Points on a hilly landscape, in no order, each with its height.
A ball rolls from a point to the lowest of its 2 nearest points, and stops where none of them is lower. Distance is the straight distance between rows; heights are no part of it.
Q_113: [-61  18   2 -41 -16  39 -53   7  27  27 -16 -21 -13 -15   8   6   9  -2
 -12 -33  70   7   3]  height 2.52
Q_130: [  1  16 -39   5  42 -12   1 -18 -27 -17   0  19   7 -11   4  -6 -29 -30
  26  26  -2   5 -25]  height 5.32
Q_314: [-49  24 -23  37  -1 -14  38 -13 -34  -5  18  -4   9   9  47  39  -8 -54
 -44  15  -7  12 -10]  height 5.52
Q_175: [ 21 -18  23  19  -5  11  -5 -21   3  -3  -6  -1 -24  28 -26  -4   4  34
 -20  23 -29  -3 -24]  height 4.28
Q_19: [ 31  18  -8 -26  -3  -2  27   5 -27 -17  14  -1   7 -16  14  17   6 -20
  49 -17   0 -11  -5]  height 7.72
Q_437: [-44  19 -34 -12  17  31 -27   6  33  40 -34 -22   2 -41  22 -23 -16   2
   1 -12  26  -7   9]  height 5.64
Q_496: [ 41 -26   1  28  -5 -28  46  16   7   1  -3 -26 -15   0  -7  -4  13  -7
 -49   3 -14 -30  14]  height 7.14
Q_442: [-10  13  73  22 -26 -17 -13  -3  -8 -49  -1 -12  13  32  -1  -3  42  -5
   4   2  -9  -2 -22]  height 6.55
Q_245: [-23  13  37 -39 -37  -3  -4  -3 -30 -21  29   5   6  23  18  27  37   1
  20 -35  11 -17  -3]  height 8.17
Q_480: [-38  23 -28  -3  13   9   1   8  43  37 -27  -4  16 -21  16 -35 -12   1
 -16 -35   7 -35  14]  height 5.40
Q_282: [ 49  -4 -17 -14  15  13 -12 -20 -21  -5  11  19   1  34  -7 -18   2  20
  11  35  -4  56  16]  height 1.72
Q_143: [-12  31 -15  -5 -14   0  -9  16   8  19   5  -9  -2  24  -3   5  19  20
  -4   6 -30 -18  -6]  height 2.63
Q_543: [  7  15 -35 -10  35  35 -17  11  10  12 -24   6 -22 -19  -3 -29 -21  15
   8  37   3  16  22]  height 8.57
Q_642: [-10 -17   1  18   5  41 -16 -14  55  10  -2 -12 -33   4 -46 -25  -1  37
 -43   5 -23  -2 -34]  height 4.92
Q_630: [ 37 -16  20  -4 -31 -37  56  13  -6 -24  16 -36  -1 -11  -1  38  18 -13
 -24 -14 -17 -18  19]  height 4.50
Q_840: [ 17   2  22  12  19  -6 -17  19   8 -27  -3  -2 -12  28 -23  -8  -6  23
 -23  32 -10  24  16]  height 5.01
Q_576: [-30  14  38 -21 -10   3 -22   8  24  -6 -24   6   8  11 -12  13  -2   0
  27 -21  14 -13 -26]  height 8.20
Q_908: [ 69   8 -30  -6  19  -8   3   9 -15  -4  10   3  -2  18  -5   1   6  -3
  11  32 -10  32   7]  height 2.07
Q_307: [-32  -4  18 -37 -18  24 -44  29  25  21 -15 -22  -8 -21  23  14  11   2
   4 -38  47  17  18]  height 3.45
Q_58: [-11  -6  -3  23  -4   0  -6 -16 -12  -3   2  36 -17  43 -29 -12 -12   3
 -28  29  -4  -5 -19]  height 3.61
Q_54: [ 18  28 -46 -20   9  -9  -1  26 -12  23  27   0   8 -58  20 -14   0   3
  34 -17  19  -2  19]  height 3.07
Q_766: [  1 -19 -25   4  30   0  34   0 -10  -3   1  11  16 -34   7 -29 -33   9
   3  16 -42  -2  47]  height 5.80
Q_464: [ 18  -7  -9 -27  12  15 -18   1   4  -5  14 -21 -19 -41  16   2  -7  23
  46 -16  28  -3  14]  height 4.95
Q_541: [ 22 -16  11  10   3   9   5 -16   0   6  10   0 -10  10 -16   1 -18  26
   9  27 -29 -16  -5]  height 4.60
Q_876: [ 29  -2   0 -53 -21  11  33  27  12  -5 -12 -13   3 -25   3  -4  16   9
  22 -37   6 -38  27]  height 7.88
Q_698: [ -5   4 -16 -38 -11  37  12  24  30  43 -28  -9  -5 -62  16 -19   6  -6
  23 -52  32 -14  27]  height 8.33
Q_634: [-24  53 -48   9  14 -29   5  -4   4  33 -23  14   6 -27   2 -16 -22  -1
  11 -17  18 -36   7]  height 6.98
Q_739: [ -8 -29  49  15 -27  49 -60 -23  45  14   3 -13 -16  11 -43 -17  26  45
 -48  -3  19  56  -6]  height 5.78
Q_413: [  1  -8 -49   6  37  -6  33  -4 -23  -9   6  36  28 -21  -2 -23 -33 -20
  -7  30 -46   7  22]  height 5.70
Q_690: [-30  -8 -14  25  -9  -4  -4  -3  39  16   1   2  -9 -13 -28 -13 -10  28
 -41 -20 -14 -48 -22]  height 5.59
Q_136: [  9 -20 -15  11 -15  11  10 -12  -9  -3   4  54 -26  58 -21  -8   5   1
 -46  48   5  13 -26]  height 2.98
Q_45: [ -1  16 -29 -50  -4  36  18  24  11  20 -10 -12 -10 -65  33 -19   6   5
  41 -35  38  -8   6]  height 8.24
Q_180: [-41  36 -18  -4  31  -5 -51 -33  -4  19 -18  16   6  -1  13  -8 -33   8
  21  -9  27  -4 -20]  height 8.46
Q_474: [ 10  30   4   3 -13  -8   7   9   2 -13   4 -14   5  41 -10  -6  23  17
 -13  21 -51  14  -8]  height 2.21
Q_949: [-38 -10  37  -4 -23  51 -65 -12   6  17  -5 -44 -18  -8  -2   6  23  32
 -23   8  48  46  26]  height 6.28
Q_936: [ 12  -9 -25 -11   6 -14   3   5 -47 -17  17  68   6  50   8 -12   7 -10
 -22  52   7  49  -5]  height 1.85
Q_735: [ 26 -33  53  16 -18  10 -43 -15  35 -10  -3 -13  -8  34 -51  -1  21  38
 -24  -6   5  35 -24]  height 4.67
Q_662: [ 44  15  56 -12  -8  -7 -35  -3  33 -26 -30 -45  -9  16 -22  11   1  34
   7 -13  24  35  22]  height 4.15
Q_542: [  3 -20 -55  -2  12   0  54 -15 -32   2   0  50  25  18  27 -19 -20 -51
 -30  46 -29  16   4]  height 6.40
Q_515: [  8   7 -33   7  24 -22  41   7 -33 -35  32  -2  40 -52  14  21 -14 -44
  45 -11 -14  10 -14]  height 5.66
Q_941: [ 23  12   6 -66 -18  28   7  23  14   7 -15 -39  -9 -36  12  11  10  18
  29 -24  20  -1  39]  height 8.01
Q_305: [  9  34   8 -46 -17  -2  19   9 -33 -33  13   1  32 -10   6  31   3 -10
  61 -27   8   7 -17]  height 7.82
Q_567: [-13  45 -44  18  22 -23  28  -9  11  33 -34  29  19 -59   9 -43 -11 -18
  30 -30  15 -39  17]  height 6.74
Q_84: [-20   8  27  -3 -25  -9  12  -8 -39 -20  15  -5  -6  31  11  29  37 -29
   2 -25  13 -22 -21]  height 7.96
Q_631: [-23 -12 -17  25  -3 -29  12   4  16  34  -4  19   1  -6 -17   0 -17   6
 -38  -6 -19 -44  -8]  height 6.00
Q_957: [-11  15 -17  -2  13 -18  30   9 -20  -9   4   6  23 -54  11 -11 -14 -10
  36 -23  -3 -34  27]  height 6.15
Q_99: [ 49  18   4 -22  22  -9 -25  12  -2 -22   7 -35  -9 -14   1   2  -3  21
  28   1  12  32  44]  height 3.90
Q_955: [-15  21 -45   1  34  20 -24  -8   8  16 -25   7 -15 -35  14 -26 -34  15
  22  29  21  11  -9]  height 8.55
Q_506: [-45   3   7  -5   8  25 -68  -4  21  21   5  -5  -3  26   5 -27  18  23
  -6 -23  28  14   2]  height 2.47
Q_404: [ 23   9  65 -35 -23   5 -30   0  21 -18 -27 -31   2  13  -8  10  14  22
  33 -22  37  30  11]  height 3.30
Q_817: [  2  -1  44 -31   2  31 -51  -1  22  -6 -14 -16  -5   3   7  -2  25  13
  32 -26  54  18   6]  height 4.18
Q_108: [ 20  -3   9  16  -2 -28   0   3 -27  -4  21  -4   1  12   8  30   3 -32
  20   6   1  10  -7]  height 6.92
Q_362: [ -9 -17  -1  25   3   0  -6 -36 -40  -5  34  17  -2  50  26  -4  17  -5
 -25  18 -14   0  -9]  height 6.69
Q_578: [ 10 -35 -19  41  -9  -7  29  -8  -4  19  -1   0 -22  13   2   2   3 -39
 -50   9   4 -43 -13]  height 7.01
Q_819: [ 14  -7  24  -1 -27 -23  23  18  15  -5  -7 -19  -5  10   3   9  10  -6
 -14   2 -24 -22 -25]  height 5.43
Q_230: [-22  14 -39  26  14 -18  53 -40 -42  18  15   0  12   9  30  30 -21 -56
 -45  28  -7  19 -10]  height 5.21
Q_160: [-22   6  52 -35 -27   4   1  17   1 -31 -18  17  12  13  -8  28  14 -10
  33 -28  28  -5 -27]  height 8.08
Q_253: [ 22 -36  57  26 -20  12 -30 -13  26  -9 -11  27  -2  39 -39 -28  11  42
 -31   5   4  43 -23]  height 4.10
Q_707: [ 10 -21 -40  -7  33  14   0  -9   8   4 -17  39 -11 -28  -2 -41 -45   4
  10   4   5   2  -4]  height 3.56
Q_843: [ -5   2   3  -8  -8  18  15  25  33  27 -12 -14  -5 -33  -6  -7 -12  33
  10  -7 -21 -20  32]  height 5.44
Q_208: [ -4  -4  18 -12 -23   9   8  21  36  -2  -9 -21  -6  22 -14   6  24   1
 -14 -24 -13 -27 -34]  height 5.69
Q_521: [ 53 -30 -17   6  20  11  -6 -17  12  13 -12  -6 -22 -10 -23 -14 -25   7
  10   3   2 -17  15]  height 2.77
Q_27: [-10  15 -30  26  19 -25  31  -2  -4   9 -16  11  15 -57   7 -38  -2 -22
  15 -23  -2 -46  21]  height 6.44
Q_214: [-10   0 -21  17  -4 -28  19  18   6  27  -8  21   4 -29  -1  10 -17 -14
  -2 -11 -14 -37  18]  height 6.32
Q_401: [-14   6   1   1  26  24 -32  -4  -1 -10  -8  15   0  32   5 -26  -2  20
  11  31  -7  31  -3]  height 2.61
Q_478: [ 46 -14  -3  13  -6 -33  44   1 -18  -9  21 -22   1 -16   1  32   2 -24
   5   0 -18 -10  22]  height 4.04
Q_687: [ 48  -1  -2 -18  19  18 -33   0  11  15  -6  -8 -14  28 -12 -13  -4  27
  15  20   8  38  15]  height 2.06
Q_896: [-14  -9  13  23 -10   3  24 -35 -54 -14  31   4  -1  39  19  18  23 -13
 -31  38 -20  22  -8]  height 6.39
Q_49: [  7 -39  39   1 -11  -6 -20   7  45  -2  -6  -7 -26 -12 -28   8  -3  36
 -32 -16 -15 -15 -16]  height 5.91
Q_403: [  7   1   8   6  -5 -37   6  18 -18   5   2   7  -6   0   3  47  -2 -40
   3  -3  29 -18 -14]  height 6.72
Q_468: [-25  13 -28  18  11 -33  31 -24 -32  12  -2  18  12   6  13   8 -21 -30
 -26  23 -10  -8  -6]  height 4.76
Q_987: [ -4  15  20 -40 -27 -11  34  14  -6 -27  15 -11  10 -21 -16  33  -4  18
  30 -14 -23 -27  25]  height 8.69
Q_172: [ -2 -24  24   9  11  46 -56  -7  48  -6  -5 -22 -29  17 -50 -16   2  10
 -27  -4  20  27  -1]  height 5.55
Q_460: [  1  -6  39  10   3  17 -28 -29   0 -29 -10  19   4  49 -11 -28  13  17
  -3  30 -17  37  -8]  height 2.91
Q_114: [  9   5  15  -9 -16 -18  23  23   2 -12   0  -7   7 -24 -25  31 -10  30
   6   3 -28 -17  27]  height 8.74
Q_864: [-33  26 -23  -8  -1  11 -26  24   6  35   5  -7 -10  -1  -2   7   9  20
   5  -6  13 -14  11]  height 2.99
Q_549: [-16 -10 -13   8   3 -20  50   3 -34 -16  26 -11  46 -27  32  46   2 -47
  -2   2 -45  -6   4]  height 5.38
Q_153: [-19   4  -7  26  -6 -21  13 -20 -30   9   8  43   8  36  -5  20 -13 -12
 -27  36 -16  15 -19]  height 4.24
Q_475: [  7 -10  11  -5 -36 -21  67  26  -5   1  10  -8  15 -26  -3  31  22  -6
 -25 -19 -31 -34  -2]  height 4.87
Q_341: [ 66 -47  -1  19  -4 -27  41  -5 -14  -5   1  -4  -1  22  -1   5 -16   1
 -60  31 -28  19  17]  height 6.73
Q_502: [ 18 -23   3   4  13 -20  -3  11  -5 -23  -5  22   3  24  -9   6 -14  13
 -19  39 -26  34  18]  height 5.18
Q_249: [ 10 -27  33  18   9  15 -43   5  38  -7 -13  -6 -16  42 -35  -8   3   2
 -12  -4   6   9 -30]  height 5.22
Q_768: [-40  19  26 -28  -9  16 -47 -17  -4  -2   2   8  17  14  17  -3  21  27
  43 -34  21   9  -6]  height 0.53
Q_165: [-26   2  31  15  -5  20 -51 -18  13   4   2  13  -3  40  -4 -19  32  21
  -4  -7   6  12  -2]  height 3.12
Q_799: [-21  22  -8  11   7   6 -38  -9  12  12 -17  20 -13   9 -17  -4 -23  -5
  28  -2   8  -7 -23]  height 8.37
Q_810: [-66  16  17 -22 -13  10 -57  -8  11  17  -8  -2   7  -3  33   1  18  21
   2 -37  27   5   5]  height 1.57
Q_922: [-12  -9  66  29 -19  15 -38 -20  24 -10   8  -2   9  41 -17 -45  44  25
 -10 -16   3  20 -32]  height 4.11
Q_530: [-31  39   3 -18   0  -1 -11  -8 -26  -1  16   3  14 -15   2  17 -19  27
  44  -5 -19   3  16]  height 8.58
Q_24: [ 26 -29 -14  32  -1 -33  36  26  -7   4  -3  -6   6 -22  12 -10  13 -34
 -24 -18 -14 -35  11]  height 7.37
Q_418: [-23  37 -32  -2  38   1 -33 -30 -11  18   3  20   5  -6  11 -18 -37  20
  26  14   6  25  -9]  height 8.51
Q_699: [ 23  -4 -24   1  20  -3 -12  -3 -46 -21  22  33  14  25  -1 -18  -9  -1
   9  43  -8  43   5]  height 1.38
Q_540: [ -9  15 -27   7   8 -17  41   0 -26 -28  25 -19  37 -20  20  43   5 -63
  19   2 -15  13   0]  height 5.57
Q_511: [ 20   1   9  -9   7   6 -47  -3   8   7   2  -3   5  33   6 -14  30   3
  35 -12  17  13 -25]  height 7.33
Q_176: [ 10   3  62 -33 -34  -9  20   5   5 -44 -13 -20  14  30  -4   6  26  12
   1 -24  -2  -1 -16]  height 6.03
Q_773: [  3  -8  -2  -6  10  19 -37  -8   6  11  -1  -4 -15   7  -9  -7  -6  29
   5  10   5  20   8]  height 2.36
Q_487: [ 42 -46 -39  20  25 -16  34   8  -9  15   3  35   3   0   6 -18 -23 -27
 -21  23  -7   8   1]  height 6.09
Q_218: [-12  44 -61  11  19 -37  19  -6 -23  28   5  24  21 -43   5 -12 -27 -12
  18 -11   5 -23  -6]  height 7.17
Q_637: [ 37 -27 -11   1 -12 -15  31   8  -4  12  10  -4 -11 -23  16 -12  14 -25
  16 -27   3 -38   7]  height 7.59
Q_422: [  0 -17  -1  30 -12   4  42 -27 -29  -3  24 -18  -9  19  35  32  13 -34
 -49  34 -23   9  -6]  height 6.08
Q_482: [-20  19   0 -54  -7   9   6  44  15  -7 -24  -2   2  -6   8   1  12   2
   1 -43  41 -18   9]  height 4.71
Q_602: [ -4   2  50   0   3  -7  -3  -8  -3 -37  -2  -7  -7   9 -17  21 -15  24
  37   6  -9   2  11]  height 5.03
Q_905: [ 29 -23 -20  14  30   5   2  -2  15  24 -13  20 -13 -39  -5 -20 -28 -14
  27  -2  -1 -17  16]  height 3.21
Q_899: [  2 -25 -25  45  10 -16  16  -3   0  25   8  21 -17 -11 -15 -12  -3  -9
 -36  -8   1 -53   3]  height 6.49
Q_971: [  4 -11  -8   2  19 -13  31   9 -16 -25   8  -8  10 -30   5 -10 -12  -3
  19  -6 -27 -32  34]  height 5.96
Q_694: [ 14 -12  15  -2 -10  37 -14 -26  42  14 -14 -16 -25  29 -46 -13  14  28
 -16   8 -15  -1 -34]  height 4.65
Q_184: [ -4  50 -74  11  32 -30  14 -25 -22  25   6  42  25 -15  14 -14 -38 -19
  -2  10   2  -1 -14]  height 7.35
Q_432: [ -9  10 -40  47  16 -21  76 -27 -35  16   9  10  31 -50  25   1   6 -73
  -7   4 -11  -9  24]  height 4.06
Q_959: [ 19 -27  -4  20   8 -16  22   8 -20 -20   8   7   2  35  20  21 -10 -37
 -41  51 -19  27 -15]  height 5.58
Q_313: [-33 -22  -8  -7   4  58 -51 -13  38  33 -30 -25 -22  -4  -3 -10 -10  -2
 -25  29  39  46  -3]  height 6.02
Q_803: [ -2 -24   8  29 -19 -17  22  -7 -23   0  14 -13 -22  12   2  17  17 -22
 -41   0   3 -29 -12]  height 7.39
Q_339: [-12  -2 -14   6   7  31   2  -7  42  19 -23  -4 -13   3 -28 -25  -9  29
 -20  23 -28 -24  -9]  height 5.15
Q_660: [  9  36   1  -5   3  -8   3   2 -15 -22  11 -20  17  33  -1   5  26 -13
  22  18 -15  19  -3]  height 2.30
Q_400: [  3   6   3   9  19   9 -35 -26 -20 -15  15   8   2  42   8 -20  24 -12
  27   8  12  -5 -15]  height 7.13
Q_50: [ 13  13  43 -12 -24  -6  25  10   2 -24 -10 -16   5  13   0  35  13  -2
  11  -5 -32  -9 -19]  height 5.65
Q_410: [ 14 -14  47  10 -24  33 -51 -13  46   1  -7 -44 -26  10 -39  -1  13  53
 -36  -2  31  51  17]  height 5.48
Q_824: [-27  -2  -5  33  -8   4  47  -5 -27   9  33 -28  -2  -4  49  60   2 -48
 -36  18 -20  18   3]  height 5.79
Q_370: [  0  -7   5 -31   2  25 -46  -5   6   3   5 -15 -28 -28  -3  -7   7   4
  39 -36  55   0  -1]  height 4.69
Q_797: [-36  11  34  27   4 -16 -18 -20 -18 -33   3  11  15  39  -7  -6  10  -4
  -9  25 -11   1 -15]  height 6.45
Q_593: [ 50  21 -29 -10  20 -17   2  26 -23 -26  24 -25  -5 -23   1  -3   3  13
  23  -4  18  20  27]  height 3.62
Q_711: [ -2  11  55 -14 -20  -2 -10   6  20 -39 -18 -34  -2  29 -17  -6  38  17
   7  -3  -5   3 -13]  height 6.41
Q_603: [-39 -22  51  21 -19  59 -60 -26  19  13   1 -26 -12   2 -12 -19  24  45
 -27  12  37  50  11]  height 6.07
Q_246: [ 36  -3  44  11  -1 -19 -23   6  12 -28  -5 -28 -14  29 -20   9   3  31
  -9   7  -1  29  25]  height 4.73
Q_352: [ 56 -15 -36   1  21   7   8   1   4   8   2  15  -9   9 -10 -26 -24   4
  -2  28 -14   9  27]  height 2.39
Q_714: [-14  14 -29  10  16 -16   1 -10 -10   1   1  14  14   7   8  -5 -29 -24
   6  10  -1 -24 -10]  height 5.13
Q_105: [-36  28 -20 -30  -6  26  -9  30  33  15 -23 -20  -6 -21   2 -18  12  -3
  -6 -37  21 -40   3]  height 5.12
Q_334: [  1   2  21 -51 -10  18 -26  54  28  -2 -17 -16 -17  -8   8   9   7   3
  16 -36  42  15   7]  height 4.14
Q_800: [-46   1 -12  23   8  -9  17 -57 -22  -9  10  11   3  42  13   2 -14 -11
 -36  15 -34 -15 -27]  height 6.82
Q_954: [ -8  -7  21  16 -33  -1  31 -20 -29  -4  26 -27 -17  22  27  51  27 -35
 -24   1  10 -26  -8]  height 7.70
Q_757: [-48   2 -28  -5  23  41 -34   0  30  34 -37 -28  -8 -29  15  -3 -27   2
 -14  28  29  33   4]  height 5.83
Q_330: [ -1  18 -20  -5   2  12 -25  29  18  43 -11 -13 -13 -34  -2  -2   1  15
  15 -14  31  -6  17]  height 3.10
Q_371: [-11  -3 -10 -12 -14 -21  35  34  20  33 -33  23  13 -38   3 -14  -4 -24
   3 -53   5 -48   2]  height 8.54
Q_914: [ 37   5 -26  19   4 -20  42  13 -34  13  22  -5  16 -26   3  11  -3 -23
   9  11 -14 -13  22]  height 3.68
Q_874: [-21  28 -35   0  20  -4 -10  -9 -24   2  17  25  17 -11  -4  12 -23  16
  33  17 -17  10  10]  height 8.56
Q_151: [ 13  10  14 -32  -2  -5 -28  34  10 -12  -4 -19  -5 -13   2  20   7  14
  23  -9  27  27  32]  height 4.25
Q_490: [ 11  -7 -31  13  22  -8  17 -13 -24 -16   8  20  24   9 -11   5 -34 -10
   6  33 -47  15  10]  height 5.60
Q_381: [-12   3 -20  15   7  16  13   6  28  25 -19   2 -11 -23 -13 -22 -19  20
   1   9 -26 -30  14]  height 5.29
Q_999: [-19 -30 -21   3  31  13 -22   1  16  10 -12  45  -7  -1 -12 -24 -45   5
 -21   4  11  -5  -8]  height 3.89
Q_471: [-20  -3  11   0   7  55 -49  -2  49  10 -16 -31 -21   9 -22 -20   3   0
 -10  -7  41  29  -3]  height 5.77
Q_937: [ 12 -55  17  26   4 -17  -3  11  24  -5 -10   1 -24  -2 -19  -6 -21  26
 -34   4 -26 -20  -5]  height 6.23
Q_196: [ 26   1  21   4   7  -4   8 -15 -12 -14  13  -6   1  -9  -8  25 -22  11
  38  14 -15 -14   9]  height 4.83
Q_181: [-43  18  -5  12   9 -17  -3 -29 -32 -31  15  13  27  34  10  -5   2  -1
 -12  13 -29  -6  -4]  height 6.62
Q_31: [ -4 -30 -40   8  12  -7  54  -3 -25  12   3   7  10  13  40  -5 -11 -47
 -43  35 -36   6  -6]  height 6.53
Q_104: [-54 -16  20  -3 -11  -9 -40  -9  34   7  -3  10  -1  16  -2 -11   9  17
 -25 -33  -2 -28 -23]  height 4.91
Q_609: [ 45  -9  13   8   2 -26  -4   2   8 -15   1 -18 -10  23 -12  23   6  -5
   1  -2  11   3   2]  height 7.15
Q_86: [ 14   5 -26  12  23 -19  18   1 -32 -24  23   8  19 -21   6  15 -30 -18
  39  17 -23  11  -9]  height 5.47
Q_693: [-27  51  -5 -13  -2  -5 -19  -8 -22 -16   8  -3  30  24   8  12  15 -12
  44  -1  -6  11 -16]  height 1.74
Q_940: [ 36  -4   4 -28  -2 -10 -26  -2   2  -2   4 -15   3  16   8   2  18  -8
  46 -11   6  -5 -14]  height 7.50
Q_285: [ 21  14  -4 -77 -12  41  12  30  -3   7 -11 -19 -12 -46  25   6   6  19
  37 -32  55  13  10]  height 8.13
Q_778: [ 13  -1   3 -17 -21  -3  49  19   7   6  -1 -18  -1 -28   0  -8  18 -13
  13 -31  -8 -52  20]  height 7.75
Q_921: [-18   4 -12  23  -6 -29  63  -5 -23   9   7  -8  36 -26  12  23   5 -39
  -4 -11 -28 -24  -2]  height 5.10
Q_818: [ 23 -12  20 -15   7   3 -18 -10   5  -5  10 -21  -9 -24  -3  13 -17  25
  29 -16  -7 -16  26]  height 5.04
Q_331: [-38 -10   9  19  -7  27 -24 -11  56  22  -8  -5 -23 -12 -41  -9 -11  36
 -29 -14  -2 -18 -27]  height 5.19
Q_659: [ 56 -57   3  16   2 -30  23  14  20 -12  -9   8 -14   7 -15  -9 -28  20
 -42  18 -26   7  11]  height 6.51
Q_621: [-35  25   3 -21  -7  -6 -19   0  10  14 -19   5  17   1  -3  18 -27  -3
  27  -5  12 -14 -26]  height 8.29
Q_575: [ 35 -26   5  40 -23 -24  54   8  -3  -8  13 -14 -17   7  -4  10   5   1
 -62  37 -31  -7   4]  height 6.93
Q_343: [ 33  26 -33  -8  18  -6  -1  21 -21  -5  35  -4  -5 -27  15  -4   1  11
  55   3  11  15   2]  height 3.37
Q_859: [-22 -21  54  13 -17  -2 -28  -8  16 -23 -11   3  -5  22 -13  -1  18  13
 -11 -29   5 -18 -33]  height 5.56
Q_414: [-29   9  31 -40 -27  55 -45   5   8   1  -9 -54 -12 -16   6  13  32  16
  -5 -12  66  32  33]  height 6.57
Q_691: [-35  25   2 -23 -10 -10  18  -1 -20 -10  15   7  20 -10   0  32 -13  11
  24 -13 -15 -29   6]  height 8.62
Q_55: [  1  -9  20  20 -28 -24  53   7   3   8   8 -18   6   0  18  33   9 -19
 -18  -2 -33 -35 -23]  height 5.14
Q_166: [-13   7   5   4 -13 -30  10  27  -5   2  -2   4  -6 -13  -7  25  -5 -15
   7 -20   9 -40  -3]  height 6.52
Q_483: [ -5  -1   1  19   6   9 -17 -53 -31 -13  23  23   9  52   9 -32  20  -3
   5  18 -16  12 -22]  height 6.94
Q_235: [ 35 -35 -10  23   9 -22  10  11  -7   3  -1  12 -14  19  -2   3 -14 -35
 -27  26 -11   5  -6]  height 5.84
Q_71: [-38 -27   4   3  26  -4 -47  -6  24   1  -9  10  -2   6  -1 -17 -23  10
 -17 -16  13 -11  -9]  height 4.35
Q_822: [  5  29 -38  -9  30   4 -15  33   2  11  -6  -4  -2 -30   7 -20 -20   4
  12  22 -11  29  25]  height 8.60
Q_231: [ 22   3 -50  24  17 -24  54  -9 -45  12  18   4  27 -34  18  12  -2 -44
   4   8 -21   7   6]  height 3.22
Q_815: [-13  44  15 -21  -6  14 -28   1  -7  -3  11   6  12  12  22   5  24  11
  58  -9   7  20  -1]  height 1.24
Q_592: [-16  25  34 -65 -19   6  13  25 -24 -29  -3  27  15   0  15  22   3  -4
  44 -33  20   5  -7]  height 7.94
Q_448: [ 29  16 -14 -18  -7  -8  -2  12  -3  10   8   4  -3  -5   7  19  11 -11
  46 -23   9 -19 -24]  height 7.63
Q_425: [-41 -10  51  18 -16  -9  -4 -13  -3 -29  -4   4   2  27   1   8  27  -5
  -8  -2  -5 -11 -44]  height 6.06
Q_868: [ 15 -18  12  18   5 -25   2   3 -15 -28   8  24  13  45  12   8  -2  -5
 -33  45 -27  47 -12]  height 5.35
Q_563: [ 33 -22  55  13 -36  10 -43 -11  59 -11  13 -25 -27  11 -54   0  14  39
 -42 -25   6  32  -8]  height 5.11
Q_780: [ 23  -8 -33  11   9   0  19   0 -33  -5   9  54 -13  35  -4  -9  -3 -19
 -26  52  14  23 -10]  height 2.33
Q_762: [-21   4  45 -16 -51  -5 -17  12  -5 -12  10   6  10  34   8   5  48  13
   9 -41  10  -7 -18]  height 8.36
Q_588: [ -1   5 -11 -36 -12  20  32  35  18  32 -36  17  -2 -49   8 -27   7 -16
  21 -52  27 -44  15]  height 8.42
Q_268: [  9  13 -50   3  19  -2 -16  14  -3  36  12  13 -10 -41   5 -21 -13  11
  22 -20  23  -5   8]  height 2.71
Q_607: [ 34 -35 -54   7   9  -4  63  -2 -33   1  11  57  10  -2  17 -11 -19 -54
 -26  40  -2  24  12]  height 6.29
Q_737: [-22  15 -24  25  -9 -24  77 -14 -34   0  -3   8  36 -56  26   9   5 -54
  10 -21 -22 -26  19]  height 4.72
Q_140: [  8 -22  44  32 -20   6 -17 -16  -3 -20   3  38  16  47 -12 -27  21  29
 -27  29  -8  52 -24]  height 3.41
Q_48: [  8 -25  22  -8  -7   6  -9  22  42  17 -18 -26 -11 -20  -6  -1 -10  39
  -7   3 -15  -8  10]  height 5.63

For each start below, name the point where the ball stops.
Q_575 | Q_175
Q_592 | Q_468
Q_603 | Q_699
Q_607 | Q_404
Q_425 | Q_699
Q_634 | Q_468
Q_313 | Q_699
Q_987 | Q_468
Q_245 | Q_175
Q_437 | Q_768
Q_588 | Q_175
Q_108 | Q_175
